Points on a hilly landscape, in no order, each with its height.
From any point a ball rolls to the lowest of the 2 points nearest to it. It stops when none of these is lower. Distance is the straight distance between rows; heights are no part of it.
k839: [116 140 114  68 103 110 178  90 155 121 200 119 126 115 160 121 109  90
 123 131 142 173 122  95 168 142  81 124]  h=5.35
k863: [ 49 146 110  77  92 118 180 148 130 117 127 177  90  98 174 121 142 154
  78 147 132 179 153 139 147 111  84 127]  h=4.15
k833: [ 91  98 179 106  77  98 124 108 120  68 135 128 106 129 144  92 110 141
 109 191 130 119  95 154  66 125 139  75]  h=5.90
k513: [112 132 133 134 133 145 141 123 116 169 115 194 114 111 131 140 183 165
 157  99 174 119 161 146 124 125  90 147]  h=3.06
k295: [ 96 160  91 120 115 120 156 136 175  87 168 107 145  72 136  94 155 107
 103 131 160 185 121 133 145 110 117 114]  h=6.56
k729: [159  85 104  92 150 138 128 125 143  48 145  99 145 122  99 153 122  85
 123 124  94 119  76 100 130 137 128 122]  h=6.12
k155: [142 109 147 111 161 148  88 139 114 115 127 138  76 160 134 133  97 156
 141  76 113 125 131 118 183 148 118 104]  h=4.47
k523: [221 162 146 159 148 126 146 146 118 153 160  94 137 139 117  90 130 176
 117 102 146  69  80 142 138 120 209 122]  h=3.37
k698: [ 60 161 104  77  83  96 170 152  98 141 160 167  67 125 173  99 101 146
 107 189 142 132 131 122 130 128 146  61]  h=5.14
k844: [127  99  99 106 122 134 144 130 103 134 179 220 102 147 143 124 158 186
 117 134 126 134 148 124 152 117  91 136]  h=3.15
k286: [ 72 127  85 185 150 110  72 151 165  89 130  94 111 130 134 141 116 130
 110 131 136 115 126 109 142 136  59  76]  h=4.68
k645: [155 171 107 109 145 129 136 153 101 130 152 133 149 109  85 146 184 123
 126 116 160 161 189 118 142 106 120 166]  h=3.88
k413: [100 114 101 140 108 110 161  84 182 119 161 114 155  95 166 136 126  93
 119 120 159  98 105 116 134 112 114 173]  h=1.90
k913: [149 117 104 110 136 112 148 140 150 119 119  97 141 108 111 222  76 107
 141 158  98  58  93  88  93 103 164 148]  h=3.89
k260: [133 117 146 127 141 119 102 129  36 146 130 166 125 165 116  76 130 130
  96 133  90 190 176 109  97 138 117 110]  h=5.03
k4: [ 31 158 156 138 100 126 127 132 127  90 114 134 117 131 136  93 108 138
 128 165 139 168 158 144  98 100 139  93]  h=6.00
k434: [171 192 184 136 140 105 113 159  65 176 149  78 158  95  74  92 184 119
 134  98 167 107 150 158 141 137 132 125]  h=3.57
k683: [153 209 114  93 141 103 177 153 126 153 129 106 157  86 109 155 212 106
 105 145 148 191 126 145 120 141  68 139]  h=6.87
k289: [189 140 171 163 126 165  71 139  91 184  46 113 116 155 121 101  85 141
 170 115  93 124 150 174 113 143 150 153]  h=5.00
k592: [173 142 152 124 110 147 131 129 105 191  99 100 127  97  81  63 151 151
 110 113 139 118 105 185 172 143 203 150]  h=1.89
k8: [ 83 137 142 162 107 160 129 114  83 111 104 139 155 134 121  88 119 133
 129 170 110 169 171 133  64 103 123 130]  h=5.71
k263: [169 138 114 114 148 167 138 135 133 187 113  90 161 107  88  78 123 129
 142 122 141 118 106 133 168 137 198 152]  h=2.87
k674: [ 85  95 119 126 111 117  99 152 151  57 102 130  71 130 146 155  73 141
 136 141  83 108 103 135 115 132  90  81]  h=4.97
k156: [124 158 147 104 155  97 140 150  77 132 159 145 144 135  80 154 184 106
 109 143 120 180 191 101 158 126 100 163]  h=4.20
k973: [149  80 105 115 148 128 101 132 143  67 113 123  97 131 120 188 100 131
 137 117  81 116 118 104 113 127  92 118]  h=5.65
k891: [113 124 172 112 149 149 162 124 108 159 107 142 138 128 124 145 155 108
 122 101 122 181 151 115 177 164  85 128]  h=5.30
k358: [177 167 102  90 115 130 146 131  91 216 123 136 140  76  91  79 172 161
 131 138 152 143 145 181 148 125 180 168]  h=2.84
k982: [152 175 169 171 153 130 132 156  79 166 137 101 137 126  82  92 180 116
 129  95 136  89 152 111 152 127 145 164]  h=3.96
k430: [143  92 155 106 120 143  95 113 116  95  65 127 143 149 143 132  66  93
  91 156  64 151 110 134  76 117 135 117]  h=3.80
k318: [124 100 181 153 128 155  90 100  77 148 100 130 162 166 111 105 108 102
 124 142  63 138 145 131  89 122 160 176]  h=5.10
k317: [186 129  87 124 158 161 153 155 172 180 115 112 160 136 100  94  94 137
 152 146 164 113 106 122 161 146 159 119]  h=3.73
k928: [221 159 173 170 143 121 130 159 121 160 137  82 121 160  97  98 118 153
 170  93 152  63 116 146 132 128 171 114]  h=3.94
k211: [104  91 113  99 111  88 156  86 153 101 214 140  98 143 150 133 103 116
 130 128 157 139 130  90 157 142  98 121]  h=5.62
k900: [ 89 100  98 174 115 119  61 123 177 123  73 130 132 136 169 182  73 139
 105 150  86 123 128 145  84 104 136 135]  h=3.93
k951: [ 84 145 118 121 118 146 169 130 127 144  95 198 124 106 146 137 160 153
 110 145 152 172 149 139 117 117  88 112]  h=3.63
k700: [109 114 120 121 112  96 131 111 184  80 114  90 139 106 133 207  90 110
 135 149 131  47  80 126  92 130 144 143]  h=3.16
k109: [161 138 125 116 112 140 174 112 131 148 184 116 170 123 127 115 146 138
 131 116 128 106 106 108 153  78 185 209]  h=2.08
k647: [101 107 120 119 133  89 140 160  52 140 128 182 128 149  90 128 158 125
  88 157 101 187 193 109 117 150  89 139]  h=4.59
k752: [129 126 107 183 191 145  50 122 157 113 125 118 116 131 130 135 116 126
 146  97 164 120 147 115 134 144  59 104]  h=4.23
k40: [171  96  97  93 170 142  79 125 149 128 139 121 177  92 126 187  91 124
 130 128 114  68  74 136 145  82 182 151]  h=6.66
k468: [187 167 133 147 131 128 173 136 108 150 174 119 162 138 103 105 165 154
 118 114 117  76  84 116 132 105 205 187]  h=2.68
k858: [ 49 122 108 142 128  90  86 167 161  94 122 109  66 149 159 114 103 144
 100 142 109 103 116 122 162 137  95  71]  h=5.13
k144: [159 104 165 113 115 144  55 106  83 137  73 106 168 162 141 122  79  88
 120 163  50 143 104 144  80 112 144 174]  h=4.62
k599: [ 64 107 125 129  90  90 138  74 183 100 148 108 126 102 164 161 126 113
 113 132 164  64  87 118  93 123 118 152]  h=2.42
k610: [ 68 121 147 140  96 108 121  91 138  86  85 127 118 136 152 141 100 138
 121 177 109  89 108 163  42 121 170 104]  h=5.41
k390: [139 108 183 106 147 156 111 154 101 151 104 156 126 162 112 119 149 120
 140  97 115 158 157 130 184 163 112 111]  h=5.04
k352: [188 163 140  96 148 113 146 144 102 155 179 139 118 138 129 134 208 135
 158 119 164 145 145 146 177 146  69  78]  h=7.18
k726: [ 98 127 100 133 147 127 119 143 224 135 130 103 141 102 157 153 133  93
 115  96 174 148 127 117 172 156  91 125]  h=3.11
k280: [112 111 140 157 123 140 174 132 144 151 110  94 164 146  91 149 111  81
 147 114 121 121 148  85 140 162 155 159]  h=4.73
k747: [111  73 132  89 131 145 111 111 105 108 135 165  98 174 134 126  77 149
 131 113 108 140 119 101 146 152 136  96]  h=5.08
k705: [125 201 105 113 125 138 179 142 148 151 129 106 166  61 126 113 178 111
  96 147 165 196 119 143 112 136 111 131]  h=6.73
k39: [ 94 124 150 101 108 135 186  97 132 141 140 129 141 107 140 139 140  83
 134 108 131 174 148 103 152 137 105 150]  h=5.07
k24: [147 143 140 188 150 131 148  88  78 129 124 127 160 150 107 137 156 111
 133 119  87  83 157  97  78 113 162 168]  h=4.60
k922: [ 83  82 103 198 119 109  77 120 176 141 113 120 143 162 144 174 123 148
  94 130 114  90 135 119  99 135 121 137]  h=3.46
k548: [106 105 162 158 123 165 126  98 110 119  96 151 135 155 119 122 123 132
 147 139 112 135 171 136 107 120 152 137]  h=5.44
k487: [ 98  77 114 176 136 130  93 112 166 161 128 159 125 140 160 158 159 146
 120  85 142 104 136 112 144 130 117 161]  h=3.07
k841: [147 179 114  96 139  94 159 133 115 147 134 147 136 100 114 172 214 138
 158 123 183 165 146 140 132 140  54  98]  h=7.02
k528: [196 185 116 102 143 131 150 161 107 186 142 124 149  96  92 115 179 131
 151 128 191 158 144 157 140 106 165 152]  h=3.41
k600: [165 149 137 147 176 150  80 111 111 107 157 116 119 125 114 102 152 136
 171  83 164 111 129 127 148 134  95 112]  h=3.67
k376: [146  94 131 149 124 150 159 135 134 126  95 101 149 143 107 193  90  89
 136 132  86  70 138  83 122 132 162 160]  h=4.52
k573: [108 126  93 100  90 134 167 107 171  83 149  90 138  73 144  78 133 104
  91 127 129 171  80 149 127 117 143 143]  h=6.72
k727: [122 155 116 194 114 125 194 112 125  91 119 143 134 132 112 133 142 131
 129 146 125  99 148  97  76 103 169 143]  h=4.87
k494: [135  95 115 171 138 157  47 108 153 147  74 145 112 158 164 152  86 148
 139 121 103 141 124 147  86 117 150 151]  h=4.41
k68: [161  77 126 102 104 141  94 126 131  88 121 141 128 172 157 133  38 129
 116 183  63 149  95 125  86 136 150  78]  h=1.88
k979: [ 92 109 128  91  79  90 133 151 124 113 168 145  66 139 159  72  96 146
 114 202 152 114  99 146  91 120 160  54]  h=5.78
k157: [143  80 103  81 106 111 135  84 170  66 157 108 148 104 129 118 115  81
  97 142 125 134  68 141 142 122 148 119]  h=6.48
k475: [ 90  76 134 100  98 109 146  93 138 117 150 162  88 146 156 130  89 124
 110 150 140 137 128 108 136 151 119  89]  h=5.61
k249: [191 126 142 113 130 180  39 150 103 155  62 122 133 139 144 117  82 146
 162 119 106 160 113 168 107 102 117 152]  h=5.34
k491: [137 136 148 196 162 134 112 115  73 121 125 107 148 141  80 100 161  89
 135 105  94 108 166  97 114 144 123 169]  h=4.32
k732: [102  84  99 121 143 125  90 132 187 133 136 133 119 125 141 166 121 123
 136  84 146 129 117 110 177 143  96 147]  h=2.52
k58: [185 147 118 111 109 128 180 135  61 188 182 162  94 153 129 124 179 151
 169 120 134 137 147 129 175 170  91  84]  h=7.35
k525: [145  97 124 153 148 166  50 125 129 144  77 162 110 151 152 125  89 164
 158 117 125 157 145 175 123 118 106 117]  h=4.83
k53: [123 139 101 105 136 120 127 124 108 150 165 195  92 117 158 131 193 177
 125 102 179 140 150 132 168 118  53 144]  h=2.48
k188: [183 152 189 177 133 133 120 152  95 189  90 111 106 172 111 117  96 161
 194 109 123  85 155 143 118 149 145 118]  h=4.49
k801: [128 121  93 135 130 150 154 102 188 153 165 124 171 104 144 118 116 110
 140 115 162 103  96 107 148 115 165 181]  h=1.19
k715: [151 155 108 157 150 150 192 159 177 154 109  92 171 135 102 132 119 122
 151 125 152 118 139  86 136 157 139 123]  h=4.38
k123: [174 150 175 119 143 126  92 137  97 120 147  73 136 103  91  76 156 131
 143  99 170  93 101 174 161 127 120 103]  h=2.82
k934: [181 102 119 104 171 150  78 130 153 113 126 110 142 111 122 164 134 118
 123  73 113  96  82 142 162 111 170 139]  h=6.38
k61: [ 44 205 132 116 125 105 170 157 152  86 142 107 115  95 153 125 155 119
 129 110 133 165 113 131 155 130 111 114]  h=6.39
k978: [107  79 100 129 106 118 100 149 142  83 119 152  98 162 166 105  49 150
  93 173  98 132  89 130  94 134 128  65]  h=3.84
k161: [ 81 142 130 189 103 110 157  87 137  95 111 144 123 154 149 148 106 143
 134 160 105  95 142 130  45 100 171 127]  h=5.12
k516: [ 48 145 144  72  83  73 177 144 125 110 139 154  67 115 161 102 139 132
 100 141 128 136 141 129 145 119 110 100]  h=4.61
k300: [202 109 124 140 149 146  83 135 142 101  93 111 116 126 124 172 136 117
 165  90  99  97 117 145 115 131 126 125]  h=6.08
k100: [ 60 155 138 148 123 116 154 131 144  72 117 121 116 121 120 138 149 117
 138 128 131 166 160 119 118 139 114  96]  h=6.23

For each start below, name the point where the ball stops.
k40 -> k801
k376 -> k801
k249 -> k732
k833 -> k123
k289 -> k801
k260 -> k592
k979 -> k53

Call two points neighbours if one is among the 2 nearest of the other. Go from one point of each pair to the other, from neighbour to neighbour, staying as low as possible. Name the highest point that can't be avoided.
k53 / k801 -> k833
k123 / k732 -> k8
k801 / k732 -> k726
k801 / k592 -> k280
k155 / k39 -> k891
k123 / k674 -> k858
